Each row is a point on a landscape with many valleys, with its height.
From any point a ball takes the steepest step (drop divided by distance) to one of its 2 nearest points. It stops when none of these is lower. Distance is the straight distance between rows; heights are no part of it.
k100: [ 22  -4  47 -11 -10 -19 -45  -1  18  22  66  61 -10  48  93  45  -8  15
  13  24 -24  -4  87  21 -54  20 -20  38 -56   8 -25  37 -26 -20]  (h 262)
k398: [  2  36 -36  27  21  -2  32  17   7 -29  15 -37  21 -57 -57 -35   6   5
   7  16 -23  37 -85  18  -7 -21  29 -10  48 -20  -7  -3  15  -9]  (h 168)
k161: [ -1  12   4   6 -10   6  35 -28  27 -15  11 -48 -29 -29   3   1 -50  -1
 -18  27   2 -37 -31 -16  11  37  32   3  35  26  12 -26 -14 -20]  (h 553)
k731: [ -3   1 -57  34  39 -18 -13  -5 -40  21 -29  23  37  24 -47 -39  34  -2
  36 -59  52  58 -10   4 -22 -57 -24 -27   4 -13  27  -1  52   1]  (h 588)
k847: [ 27 -11  33 -56 -35  10 -36 -10  54  17  17  35 -25  24  31  92 -20 -25
 -35  36 -16  13  93 -22  -9  42  22   6  -1  16   9   5 -72 -16]  (h 119)
k506: [ 25 -44  33 -12   6 -99   0 -43  47  -2  53 -30 -23  39 -18 -57 -13 -14
  29  -5 -52  25  -8 -39   9  -3 -33  32 -35   3  -1  -6  69 -13]  (h 366)
k202: [-35  15  -5   8  12 -38  -2 -19  16 -33  51  30  36  60  39 -21  11 -39
  38  24  -2  24 -51  13   8  25 -37   4 -29 -12  44  78   4  88]  (h 426)
k870: [ 28  21  -9  12 -16 -43  45 -10  29  -9   7 -69 -35   8 -47  19 -46  -3
 -39 -15  12  39 -20  11  -5 -12  67 -29 -14  38  -7 -31 -37 -36]  (h 266)
k626: [-28 -46  32  30  17   5  -7   3 -31  -9 -14  18  12  -6 -21 -27 -33   3
  12 -28  13 -40  16  24  36 -51 -39  18 -24 -12 -33 -48  37 -48]  (h 419)
k305: [-30 -12 -64 -26  -4 -62 -16  -3  11  -9 -26  29   3 -16  -6 -33  14 -38
  64 -44 -12  68 -29 -19   3  -1 -64   8  39 -35 -17  35  73  89]  (h 166)
k911: [ 27   2 -16  17  45 -47 -10 -38  44 -29  40  39  24  25 -19 -51 -36  28
 -41  -8   9 -44  15 -53 -52 -15  -1 -11  20 -13  17 -27 -40  26]  (h 146)
k125: [-23  -2 -51  16   3  27 -12 -12 -30 -24 -29  51  67  59 -43  -8  -5 -21
  -3  -5  35 -10   2 -13  32 -13 -38  -2  -5 -63  51  14   3  76]  (h 620)
k383: [-10  27 -64 -14 -30   9  21  24   2 -27 -47 -25 -38 -72 -36 -29  21  16
  48  15 -10  14 -36  15  32  20  -2   9  55 -33 -72   0  18  16]  (h 254)
k762: [-11  -2  43 -36 -21  77 -12 -22 -36  45  34  -7 -36 -36  13  72 -27 -20
  19  68 -35  -6  26 -32 -25 -15  -6  15  44   1 -21  -5 -19 -54]  (h 109)
k776: [-16 -30  10  12  23  -1  14 -13  -6 -92  27  24  25 -35 -43 -25  12   7
 -12  14  -8  15 -66  -4  57  34 -11  -8 -15 -32  17  -2  41  30]  (h 537)
k972: [  7  28 -17 -16 -19  40   9 -34 -12  48 -25  32   5  41  27  23   5  39
 -11 -28  53 -19   8  12 -34  23  14 -31 -16  13  72  26  -8 -17]  (h 349)
k146: [ 33  39  -5   9  11  -2  30 -11   7  21  35  10 -11   5  29  76 -53  10
 -21 -33 -10  49  -5  26 -23  55  56 -29  12  21  77  48 -44  19]  (h 547)
k381: [-35  43  21  52 -30  27  48 -20  13 -36   0 -59  19  12  21  -7 -22  65
 -65 -11   9 -38 -27   5  -4 -22  46 -36  26 -11 -27  30 -29  55]  (h 211)
k554: [-19  63 -65  27 -28  13  42  24   6 -25 -24 -38 -18 -66 -55 -32  12  27
  28  22 -13  24 -58  34  -2   2  37  -4  82 -12 -50  18  23   4]  (h 217)
k745: [  3  -2 -13  35  16  30  22  -7  10 -26   0 -40   8 -12 -41 -60  27  27
  -3  -4  26 -14 -28 -25 -13 -61  -8 -18  -3  -2 -58 -57  27 -33]  (h 457)
k460: [-11  -1   5 -15   3  43  14  17 -16  11  -6  -2   8 -57 -27 -15  40  20
  54  52 -45   7  -2  -9 -22 -11  11  31  17 -21 -48 -20  24 -49]  (h 181)
k996: [ -5 -32  15 -37  30 -13 -41  28 -61  -8 -38  -6 -40 -17   8  35  10 -55
   8   9  35  30  23  13  42   0  -3 -21 -47  29 -31   5 -19 -33]  (h 548)
k580: [-40  32  16 -13 -32  88 -20  -6 -67   6 -57 -31 -63  -6  24  14 -25   3
 -29 -21  17 -25   8  35  42 -23  -5 -25  -1 -27 -71  14 -66  -5]  (h 325)
k303: [-10 -22 -22  21 -18  55   0  25 -33  20  33  -7 -48 -61   3   8  69 -32
  39  10  35 -30 -19   3  17 -14  -9  10   4  19 -26 -52  42 -23]  (h 498)
k315: [ 38  28  -4  30 -25 -83  32   3  69  -5  12 -40   0   5 -46  10 -33   7
 -50  -3 -20  28   2  12 -25   3  88  -4   1  29  33 -22 -27 -23]  (h 237)
k868: [  7 -43  49 -22 -54  41 -30  51  12  19 -35 -20  -4  29  17  28  42 -56
 -12  18  13 -36  36  44  24 -43 -21 -26   6   0 -24 -39 -58  -4]  (h 453)
k570: [  2  56   7  42 -36  -8  30 -32  33 -21  62  43 -35 -22 -23  -1  10  19
 -29  30   8 -55 -11 -11 -17  38  80  12  20  17  56 -25  39 -22]  (h 502)
k983: [-17 -36  53 -33 -17  55 -13   4 -34  30  30   1 -37 -27  16  48 -35 -35
  18  51 -30 -26  27  35   4  -1 -18  22  -7  -6 -26   3  -6 -85]  (h 159)
k480: [ 10 -35  33 -33 -15 -61 -21  -9  13  12  -3  38  -7  37 -18 -20 -44  -2
  15 -11 -36 -49  31   8  26  -9 -47  45 -48 -29  25 -28  68 -25]  (h 628)
k107: [ -4  -1 -16 -12  25  -7  23 -19 -17 -30  33 -41  -8 -37  26  -7 -43 -20
  -1  18 -12  -7 -60  -4  33  48 -13   1   9  10 -13   9   5  -5]  (h 564)
k766: [  3  19  30 -13  26 -19 -18 -21   2  27  51  62  28  57  67  13  21  29
  36  44 -16  12  32  -7 -64  18 -14  22 -36   8   5  63  -5   9]  (h 307)
k575: [  9  21  16 -28   1  40   5  34 -25 -11 -52 -39 -14 -19   1  32  47  -8
 -12  33   7  37   7 -14   9  -9  37 -33  15   9 -37  -2 -71  11]  (h 378)
k824: [-10 -36  30 -11 -28  24 -23  50 -17   8 -44 -12  -4  -2  13   4   9 -15
   2 -25  10 -37  24  43  52 -31 -43  19 -33 -20 -19 -36   0 -12]  (h 439)
k242: [ 29 -52  45 -26 -55 -14 -36  12  32  10  73  11 -20 -27  22 -19  16  -8
  11  57 -67 -44 -13   3  10  34 -24  61 -23   9  15 -12  62 -28]  (h 535)
k462: [ 21  -6  -1  49 -11 -48 -19 -10  70 -49  -8  -5  40  14 -22 -85  11  32
 -44  -2   9 -41 -15 -48  11 -43 -12  14  13   8  27 -59  34  41]  (h 127)
k669: [ -6  21 -80  57 -19   2  -3   1 -51 -61 -16 -15  17   5 -70 -33 -22  16
  -8 -10  22  29 -65  24  56 -63   8 -35   7 -64 -28   8   0  44]  (h 386)
k527: [-24  15 -51  -3  20  46  -2  -5 -41   0 -28  62  40  52   1  -1   2 -11
   2 -36  26  -9   5  21  39  14 -36  -3 -17 -62  50  41  29  31]  (h 613)
k440: [ -8 -29   5 -27 -42  14 -10  29   2 -22 -31 -18  -9 -80  -9 -31  37 -10
  25  -9 -31  13 -50 -12  60  16 -31  26  10 -15 -24 -35  67  23]  (h 36)
k508: [-13  39 -99 -19 -15 -10 -21  17 -42  31 -77  -6   4   0   9 -12   8 -18
  35 -48  37   5 -14  15  39 -20 -40  -6  22 -36  14  25  32  48]  (h 198)
k269: [-12 -50 -11  28  39 -38  -3  -5   9 -74  40  37  42   3 -91 -25  -3 -11
 -18  13  11  26 -39 -21   4 -14 -14 -17 -23 -37  52  19  -4  58]  (h 550)
k513: [ 20   3  44 -20  14   5 -10 -13  25 -23  40  64  -6   2  29  12 -31  58
 -35  -1  -4 -32  51  -4 -23  41   6   0 -31 -29 -15 -19 -40  -4]  (h 261)
k472: [ 18  47  15  28  28   6  40 -10  -4 -18  24  -6  -1 -15  11  34 -55  29
 -45 -23 -16  26 -23  24 -14  30  52 -33  23 -17  32  14 -58  33]  (h 532)
k13: [  9  -6 -31 -33 -29  33   2 -29  -7  36 -33  24  55  16  11 -20  24  42
  15 -17  32 -14 -28   6 -24  18  -1 -20   8  -1  76  26  18 -30]  (h 371)
k971: [ 35 -23  10  -1 -10 -83  10 -24  40  11 -13 -16 -22  50 -64 -28 -17   7
  -9 -37   4  -4  43 -23   0 -17   7  13 -46   7   8 -53  22 -46]  (h 443)
k296: [ -7 -41  17  15  13   9 -12  10  -9  56 -33  31   6  35  23  17  13  -9
   8 -57  55 -36  60  20 -15 -31 -18  -3 -19  51  11 -32  -8 -28]  (h 350)
k257: [  0 -25  14   9 -50  37 -15  29  27   3  52  15  -4 -68  32 -16  50 -24
  10  34 -37 -56 -40  -6  42  44 -11  50  29  18  35 -21  72   9]  (h 523)
k695: [ 17  29 -85  22 -26 -13   9  -8 -51  20 -49 -31  12  53   8   9  -5   5
  -7 -41  58  -3 -31  24  34 -46   1 -38  -7  -4  48  24  22  41]  (h 239)
k883: [-31   6 -16 -28  25   6  -4 -10 -49  16   8  23   5  44  72  10  13 -27
  52  -3  14  35  -7  38   6  31 -42   6 -57  14  10  90  27   0]  (h 587)
k184: [-26  17  -1  36 -17  51  10   2 -34  17 -50  -2  17  67  34  18  -1  40
 -30 -50  55 -47  34   6   9 -38 -13 -17 -27  -6 -36   2 -17  36]  (h 278)
k175: [-16 -26   0  41  40  29 -15   0 -37  31 -33  50  27  41  27  17 -31   2
  -8 -64  55 -42  48  26  13 -25 -52   0 -19  18 -11 -26 -14  -3]  (h 319)
k235: [ 25 -25  24 -19  18 -33  -6  -2   1  41 -21  18  -8  34   0  15  24   1
  12 -20  27  -4  63 -12 -38 -11  19  -5 -30  47  38 -17  -2 -42]  (h 383)
k840: [  3   3  20 -51 -18 -21 -17   3  40  16  45  49  -6  43  77  37 -25  -5
  -4  25 -37 -12  74  20  -6  53  -7  42 -68 -17  -1  51 -12 -18]  (h 221)
k716: [-47 -39  27 -19   9 -49 -28 -13 -15  -9  -8  45  24  21 -32 -46   4 -38
  35 -19 -37  50 -21 -20  12 -41 -75  18 -25 -59   9  24  86  59]  (h 614)
k543: [  6  19  39  -5  15  40  10  17  10  15 -23 -50  -8 -11 -16   8  16  29
 -24  32 -12  48  19 -27 -54 -46  34 -22  15  17 -45 -28 -51 -19]  (h 408)
k237: [  5  -8 -20   1 -32 -25  -9   9  10 -20 -56 -53 -10   6  13 -20 -16 -20
 -19 -26  21 -19 -31 -21  77 -23 -23   8 -13  11  18 -44  28  50]  (h 309)
k497: [ 33 -19  25  -8 -18 -15 -23   8  40 -32  24  46  10  -1   9 -21  10  44
 -36  10  -2 -65  16  -3   3  16   1  14 -31 -24   6 -48  -7  -3]  (h 213)
k519: [ 16 -30   1  -3   7 -55   6 -25   9 -24  23 -35 -19 -28 -43 -57 -17 -20
  -9  -5 -27  36 -58 -29  25 -25 -15   6 -14  11  23 -33  85 -14]  (h 336)
k688: [  4  43  33 -15 -61  61  -4 -10  49 -11  18   7 -25 -31  51  -2 -20  32
 -49  40 -30 -82   8  11  23  33  44  33  31 -35  28   4 -24 -17]  (h 235)
k500: [-11  45  -3  64  -7   4  23 -14  26 -38  49  31  -5 -34 -53 -44  30   9
 -21  40   8 -45 -59 -11 -12  -1  50  -2  29  12  65 -13  57  -9]  (h 513)
k565: [ 11 -20   9  -6   3 -51   2  -9  -9 -10 -33  33  -4  48 -29  10   6   5
  -4 -42  36   2  33   4  32  11  -6   3 -70  15  46 -27  50 -11]  (h 417)
k557: [ 25 -72  45  -8  20  16 -25  20   1  21  27 -16  16 -10  29  43  16  -4
   4  49 -31   9  53 -23 -43  -9 -27  19  -1  22 -52 -20 -55 -31]  (h 497)
k52: [  3   5  25   8  -3 -93 -18 -40  48 -20  70  37  19  72  26 -49  23 -18
  50  39 -19  23 -26 -18 -19  13 -29  29 -36  20  40  54  21  70]  (h 413)
k796: [-18  43 -74  32 -38  29  16  -8 -43 -46 -59 -30  -2   1 -25 -24  12  37
 -18 -24  14  -4 -34  35  68  -9   0  -7  15 -64 -63  29  -2  56]  (h 362)
k439: [ 30  47   5   4  48 -26 -19  -5  43  -2  25  34  33 -10  28 -28  -1  51
 -32  11 -16 -13  22 -30 -72   6  26  -2  38  -8  16 -10 -49  30]  (h 214)
k690: [  5 -38  34 -26 -37  22 -13  53  13   9 -27   7  14 -54 -27 -18  60  13
  40   9 -44   4  -3  14  21  -9 -25  37   2 -35 -24 -41  54  -2]  (h 103)
k925: [-34 -17 -40 -16  20  39 -23  -4 -65  75 -44  18  13   0  31  -1   2 -18
  46 -40  42   4   2  24 -29   8 -35 -15  20  44   1  42   8 -51]  (h 203)
k853: [ 17  28   4  19  63  21  30   7 -17   2  26 -11  16 -23  11  32 -29  27
 -26 -10 -28  71 -26 -14 -49  24  20 -36  23   0  -3  12 -59  35]  (h 515)
k974: [-19 -41   8  23 -53  73  -4  30 -11  44   9 -33 -14 -42 -10  -1  50  -6
  29  19  19 -43   1  26  -9 -42 -23  -5  31   2 -54 -64 -12 -41]  (h 486)
k250: [-19  37 -46 -16   6  42  24  19 -17 -15 -54  24   9 -10 -11  -7   4   2
  21 -25  -5  -8   6  36  42  26 -29   8  21 -82 -50  23  -5  34]  (h 326)
k11: [ 19 -37 -28  51  64 -36   6  13  27 -54  60  28  45   5 -63 -18   4 -36
  -9 -19   2  51 -53   5 -23 -43  17 -35  -8 -11  68  29  -1  52]  (h 561)
k363: [-18  22  19 -21 -37 101  10 -11 -11  39  20 -23 -21 -59  40  33  -9   6
  11  41 -28 -32 -10 -24  -7  14   9  19  65 -10 -18  -2 -31 -13]  (h 163)
k80: [ 12 -17  -6 -19 -22  25 -13  64  43  -6 -47   5  24 -32  32  10  80  -5
   8 -36  -1  -2  15   7  43  44 -11  26  -1 -16  -3  -4   0  55]  (h 442)
k639: [ -8  21  32 -22 -24 -13  25  -9  -4  31 -44 -54 -26  54  -7   2 -32   4
 -12   3   8 -34  39  -4 -25 -82  13 -18 -14  11 -15 -27 -26 -24]  (h 586)
k939: [ 11  18  10  38 -46 -33  -2  -6  58 -45  -5 -12  16  12  -5 -50  -4  45
 -52  19   5 -85 -16 -25  25 -15  22   8   1  16  16 -38  21  18]  (h 165)
k819: [ 10 -20 -31  14  71 -37   0  23   4 -27  21 -40  33 -38  15 -13  31 -10
   8 -11  -1  79 -31 -23  -5  15   2 -12  -8  25 -24   7   0  24]  (h 514)
k417: [-21   8  59 -23  21  90 -21   0 -43  12   3   4 -59  -8  48  56 -61  -2
 -30 -18 -28  33  41   6   9  43 -19 -14 -14  -3 -38  21 -61 -19]  (h 245)
k653: [ 33 -31  23  -5  16 -28 -12  20  33 -23  -1 -33  23 -20  14  54  13 -34
 -30  79 -26  29  31 -55   2  27  27  21  31  62  10  13 -48 -11]  (h 545)
k529: [-27 -13  59 -35  -8  19  -3  -3 -44  23 -21   4 -46 -12 -11  25 -59 -21
   6   9  -1 -36  30  43  16 -20   0   7 -18   6 -27 -20  -8 -84]  (h 197)
k821: [  1   3   6  14 -45  48   5  29   2  12  23 -18 -46 -47   5  13  82 -38
  10  39  12 -52 -29 -11  26  -4  33  25  13  46  24 -48  49   7]  (h 510)
k699: [-13 -69  47  -3   6 -50 -39 -24  -2 -10   9  41  20  40 -36 -53 -24 -18
  24  -9 -33 -17   2 -25  26 -43 -80  30 -24 -54  18  -8  84  16]  (h 621)
k44: [ -6  32 -48  -5 -11 -32   2  21  -7 -10 -44  -1  36   8 -24 -22 -17 -26
   6 -27 -15   9 -52  10  51 -21 -30   6  36 -57  49  10  50  82]  (h 173)
k872: [ -1   8 -59   6  22   4  18  -2 -22   0  36  15  47  -8  42  15  49  -2
  46  -5   3  64 -58  21 -28  63  -3 -16  13  15  13  99   5  38]  (h 461)
k852: [  3  28   3  18  39  25  33  15  15  -9 -23 -46  16  -3 -24 -36  36  49
 -24  -7  15  38  -4 -13 -37 -54  31 -27 -17   7 -52 -36 -19 -10]  (h 433)
k783: [  1  11 -53 -31 -37  39 -10  14  38  33 -50  31  46   4  30 -22  72  18
  22 -36  29 -34 -13  -1   6  30  -6  11  31  -5  65  18  38  27]  (h 391)
k160: [ 25  14 -51  41   9 -58  10   1   9 -12  -2 -67   7   6 -26 -32 -63 -23
 -10 -24   3   3 -70  13  27 -67   6 -15  24  -3  31 -24  11  21]  (h 293)
k855: [-14 -15  28 -23  41 -31  13 -15 -21 -14  30  19   5  39  34  13 -22 -17
  39   4  -4  14  18  26  13  34 -35  12 -71  -3 -27  37  17 -10]  (h 574)
k453: [ 19  -2 -49  36  72 -15  13   5   1  -8   9  22  44  24 -73 -32  33  -9
  11 -38  23  60 -15  -5 -49 -53  -8 -36   0 -20  23   2  10  22]  (h 575)
k286: [ 37 -24  -3  22  35 -51  -6 -35  63 -23  30  -3  13  19 -54 -88  -5  22
 -22   6 -15 -25 -10 -58 -23 -35 -13   6  18 -12  21 -46  24 -10]  (h 57)
k476: [  2  10  -4 -37  -1  -8 -13 -22 -43  50 -35  -9 -55  48   0  50 -29 -62
   1 -13  44  25  29   6 -21 -16  16 -56   9  60  15   4 -46 -35]  (h 568)
k91: [-24 -18  49  29  45  29  10 -48 -16  -8  75  68  -6 -13 -25 -18 -30  26
  11  19 -18 -18   9 -14 -50  -2 -13 -11 -17 -13 -33 -15  21 -60]  (h 358)
k567: [ 10 -73  76  -6 -40  23 -46  36   5  22  14   1  -3   3  -2  43  11 -32
 -23  35   1 -24  63  62  -4 -13 -26  -5  10   6 -14 -55 -68 -57]  (h 464)
k275: [-43   0   6   0  60  45 -19   9 -86  55 -18  46  -7   4  38  28   4  -2
  18 -44  22  39  19  23 -38  16 -10 -23   5  62  -8  42  -6 -40]  (h 260)
k127: [ -6 -20 -12  29 -29  45  12   8   9   4 -20 -44   7 -24   0 -28  14  19
   9 -14  26 -54 -24 -13  18 -47 -34  -2  10   0 -67 -60   2  -4]  (h 473)
k236: [-20   9  -8  39  -3  19  24 -13  -3 -62  28  21   8 -37 -59 -47  18  -3
  -8  23  -3 -10 -77 -15  36  15   8   2  14 -11  55 -11  70  10]  (h 525)
k393: [ 23  42   4  18 -48 -81   7 -14  72 -26   5  -5  -9   1 -31 -33 -29  46
 -54  -3  -6 -43   9 -17 -21  16  63  15  11  23   9 -30 -13 -18]  (h 204)
k956: [-13 -27 -21 -21  14 -28 -14  21  13 -13 -32  -8  18 -36  -2 -40  18 -17
  36 -35 -14  27 -31 -28  33  -4 -55  16  16 -34 -28 -25  47  44]  (h 110)
k103: [-15  -3 -71 -22 -17  24 -25  16 -27  59 -73  11  -5 -11  14  -3  36 -20
  62 -58  50   5  16  12  -8  -2 -45 -12  32  26 -26  18  18   5]  (h 143)
k348: [ 15 -93  58  14  -7   3 -50  31   1  36  40 -12   3 -19   4   8  27  -1
  11  35 -36 -16  48  30 -30 -19 -31  29  -5   8 -35 -45 -25 -63]  (h 477)
k307: [-17  24   7  16 -30  55  27   4  -2 -15 -42 -51   6  33  38  13   9  45
 -50 -26  25 -43   5  -2  17 -18  18 -23  -5 -18 -48   9 -47  52]  (h 246)
k735: [  8   7  -3 -11 -50 -54   5 -39  52  19  49 -11 -27 -28 -36   4 -29  -5
 -18  47 -55 -16  12 -47 -26  48  60  51  27  37  14 -15  13 -67]  (h 479)
k740: [-15  22  -6 -23 -32   7  28 -31 -38   6 -18 -30 -63   4 -22  25 -81  -5
 -19  -4  19 -23  -6  17  29  -3  13 -14 -26 -10 -20 -22  -8 -54]  (h 233)
k481: [  5  -3 -15  -6  -6  28   2  43  23  28 -58  13  23  -3  12  13 106  16
  27 -28  35  13  37  -9 -21   0   7   3  -8  21 -13 -18 -14  20]  (h 466)
k585: [  5  -7  13 -30  36 -31  24 -25 -19 -16  34 -13  -1   3   2  -1 -52  -3
  16  21 -23   2 -18   1  -3  23 -16   3 -30 -13 -11   4  13 -25]  (h 563)
k487: [  4 -41  80 -24  -9  61 -35   5   8  15  36  35 -22   0  40  94 -38  -4
 -24  30 -28  28  90  13 -14  28 -12   4 -20  12 -28   9 -64 -30]  (h 182)
k649: [-33 -16 -50  12  37 -28 -20   5 -34 -18 -33  43  29  14 -96 -39  -3 -36
  51 -42  13  61   6  -5  -4 -70 -53  -4  12 -58  -6  18  49  32]  (h 599)
k457: [ 34   5 -10   4   3 -83 -27  -8  35 -15  55  53  24  18  38  -7  28  11
 -14  13   1   9   1  -5 -35  86  33  16  -6  51  73  54  15   3]  (h 573)
k522: [ 22   1 -16 -28 -15 -31  17 -10 -20  -8   4 -53 -63 -11 -33  44 -62 -34
 -19  11   3  41 -25   5  21  16  47 -31  -3  15 -18  -5 -51 -38]  (h 263)
k206: [ -3 -10  51   7 -73  42   1   0  22  12  10 -12 -17   8  16   4   9  49
 -23  21   8 -79  27  16 -19 -48  17  -6 -17  -6 -32 -51 -21 -30]  (h 601)
k642: [-17  40  24  -8 -68  98  33 -28  11  -2  -6 -48 -48 -21  40  15 -23  10
 -35  20   2 -64 -16  10  36  11  36   3  40 -19   8  15 -29   0]  (h 206)
k344: [-17  18 -31 -37  33  41  -9  15 -61  11 -22  25 -12   6  50  15  21 -27
   9 -33  11  22   9  43  32  45 -16  -4 -43 -30  25  76  11  -1]  (h 600)
k173: [ 16   5 -15 -24  19  11 -20  38  33  -2   0  51  49 -12  46  -4  79  16
   6  -5   3 -13   6  -4  -3  60   3  22   4 -14  36  25   7  45]  (h 418)
k674: [-15   7 -21   6  88  -1  10   7 -20  41 -13  15  29   7 -13 -20   5  -2
  54 -27 -19  48  23  -7 -68 -23 -34 -11  22  -6 -69   8  -4   3]  (h 394)
k843: [ 11 -26 -30 -29  44 -36 -29  25 -30  -5 -23 -46 -21 -34   4   5  31 -40
  15  -2  24  64  -7 -20  17  -7  -6 -20 -24  39 -14  -4  -5  -5]  (h 534)
k418: [ -3  16  43  -5  28 -15  15 -52   8 -21  70  59 -12  11 -27  21 -66  52
 -24   0 -25  20  32  -9 -49  44  12 -15 -36 -13 -30  -1 -14 -29]  (h 310)
k186: [ 11  17  12  -5 -56  15   8 -36  39  30  67  14 -52 -34  -9  31 -10   1
   1  45  -7 -53  20 -31 -30  40  53  35  24  34  20 -41  15 -43]  (h 490)
k958: [ 16   6 -34  21  66 -22  19  11   3   7  32 -12  51  -5  37  21  13  -4
   9  -6  -5  40 -22 -17 -46  39  13 -14  29  31  23  34 -22  37]  (h 487)
k878: [ -3 -14  16 -12  -6   6  12 -25 -16  10  69   9 -27 -25  -1  -5  -2 -15
  46  53 -36 -29 -19 -10  -2  16 -12  33 -25   7   7  -3  69 -52]  (h 546)
k262: [ 14   1   7 -53 -24 -51 -17 -13  56  11  39  14  -4  22  44  62 -34 -23
 -25  28 -24   6  64 -29 -17  74  33  40  -7  33  10  39 -50  -9]  (h 170)
k98: [ 33 -33  36 -11  31 -22 -18 -13  28   0  50  -6   4  -2  45  53  -8  20
 -23  54 -31  23  55 -71 -50  14   3  28  -7  49 -41  10 -48 -16]  (h 522)
k636: [-12  27   0 -32 -10  -1 -14   2 -42  35 -57 -46 -56  35  10  22 -28 -46
 -16  -4  37  -8  11   2   7 -60   1 -51   5  28 -25  -1 -64   5]  (h 576)
k507: [ -2  37  -5  57  36 -25  25  18  30 -43   7 -19  56 -28 -36 -36 -10  10
 -22   7 -20   6 -60  20  -9  -7  31 -23  48 -15  26  -1  -7  21]  (h 111)
k946: [ 21  25 -30   8 -13  26  30  -8 -26   0 -29 -30 -22  27  26  38  15  10
 -39 -46  55   7 -16  27  11  38  43 -33  -4  21  60  33 -43  26]  (h 316)
k10: [ -2 -26  11 -36  12  16 -27   2 -41  23 -32  14 -39  28  24  57  -4 -71
   2 -15  45  17  41  15  14  20   1 -30 -31  46   1  16 -37 -35]  (h 560)
k353: [  8  50  28   3 -32   0  38 -20  39  -6   9 -33 -23 -14  10  26 -75  29
 -44   6  -5  -8   6   4   2  45  58 -10  30  -1  29   1 -57  -1]  (h 544)
k227: [-17  12 -38 -22 -34  52  -4  33 -20  -3 -54  -9 -39 -61 -14  -3  17   6
  40  -2  -3  -9  -2  41  44  18 -26  17  21 -49 -80   5   4  -5]  (h 288)
k309: [ 16  12 -40  12  -4 -16  10   5 -21 -35 -34 -64 -21   0  18   5 -18 -17
 -39 -31  36  -5 -37  16  65  10  16 -18  -3  12  16   0 -35  32]  (h 280)
k540: [ 28   4 -14  -4   1 -30  18 -24  12  24  56  24  10  22  35  66 -12  10
  -6   4   1  49   4   5 -46  75  50  -6 -10  49  61  58 -18 -11]  (h 559)
k763: [ -7  30 -11  -9  46  18  31  21 -25  -5  -4  -7  13 -54 -46 -15   6  21
  33  34 -40  55 -27  -3 -27 -14  18   2  23 -34 -47   0   9 -31]  (h 238)
k152: [-17  53  21  77  -6  -7  34  19  34 -39  -9 -52  32 -18   3 -23   8  48
 -55   5  -4 -11 -29  17 -14  -2  68 -25  26   9   5  15 -27  22]  (h 171)
k51: [  30  -30   32   -6   16 -106  -15  -23   42    7   48  -13    6   48
   39  -43   12   -7   44   27  -61   11    3  -52  -11    8  -33   40
  -25   17    9   26   41   34]  (h 392)
k901: [-16   1  40  25 -37   2  12 -22  15  20 -22 -10  -6  55  -7  -4 -49  47
 -21 -12  20 -81  52  18  -9 -65  -8  -1 -29  -5 -35 -45   0 -33]  (h 594)
k678: [  42  -13   10  -28  -22 -100   -6  -13   64   20   15  -23  -18   13
  -48  -22  -11   -9   -6   18  -56    5   30  -48   -9   27   41   43
  -10   27   10  -26   13  -42]  (h 465)
k535: [-51 -20 -10  -7  38 -26 -17  -8 -47 -21 -12  40  35  12 -62 -33 -31 -28
  51  -9  -6  17 -18  -1  12 -40 -67  -3  -5 -69 -14  31  30  26]  (h 606)
k722: [ -2  36  14 -37 -23  55   0   0 -51 -11 -47 -56 -53 -12  15  29   9 -22
 -32  32   1  17 -16  12  44   1  39 -21  24 -21 -21  21 -80   7]  (h 353)
k593: [ 15  33 -49  43 -24 -46  26  -5  -7 -13 -26 -45  31  74 -11   1 -29   6
 -16 -28  31 -19 -36   9  28 -62  13 -22  -5   1  36  10  22  57]  (h 265)
k46: [-33  -5  40  40  19  51  17 -41 -35   0  15  57   0   1 -36 -23 -52  35
  -4  -1  14 -51   9  14 -13 -47 -20  -5 -10 -18 -25 -37  18 -56]  (h 393)
k126: [-38   0 -38  -4  29  -5   4  -4  -7 -38  27  39  45  14  22  -6  42 -26
  41 -20  12  43 -43  15  11  55 -37  -7  -5 -25  22  88   9  77]  (h 441)
k94: [ 30  -7  10  -5  21 -76 -25  27  33   5   6 -14  37 -11  42  19  31 -22
 -10  52 -34  19  20 -33 -11  54  28  32  10  69  73  37   8  15]  (h 562)
k341: [-21  -6  43  11  71  33  -5  27 -57  20 -20  29  -7  -5  12  33   6  10
   2 -20   7  51  44  10 -40  -8   5 -17 -17  42 -40  -5 -34 -20]  (h 321)
k805: [ 12   5 -24  19 -16 -41  23 -18  22 -19   7 -73 -20 -21 -40 -56 -37 -14
 -16   2  -6 -10 -70 -16  27 -32   5   1  29  29  34 -44  57 -24]  (h 315)
k129: [ 18  20 -19  -6  39  15  10  43   7  34 -35  15  37 -17   1  21  82  35
  19   5  -3  50  32 -26 -60   3  31   0  19  17 -14   3 -26  13]  (h 470)
k631: [-26  25  23 -17   2 104 -19  10 -43  34 -57   4 -56  13  58  41 -20 -31
 -40 -48  22  -6  48  25  18  -4 -16 -30   9  -6 -21  19 -76   9]  (h 295)
k702: [  0 -10 -12 -15  42  -7  -3  43 -12  58 -47   0  21 -10  -4  17  54 -11
  76 -13 -22  48  59  -7 -47 -26 -19  18  24   2 -51   7   5 -13]  (h 434)

For each start below, name the point where the ball stops.
k776 => k507
k901 => k958
k481 => k309
k202 => k103
k107 => k958
k653 => k286
k91 => k286
k678 => k507
k699 => k507
k457 => k958

Call two points neighbours if one is among the 2 nearest of the other. Go from one point of each pair to the other, from neighbour to neighbour, staying as low as possible. Name the highest point that can't be avoided.
k440 / k507 => k763
k847 / k440 => k107
k440 / k103 => k508
k286 / k762 => k870
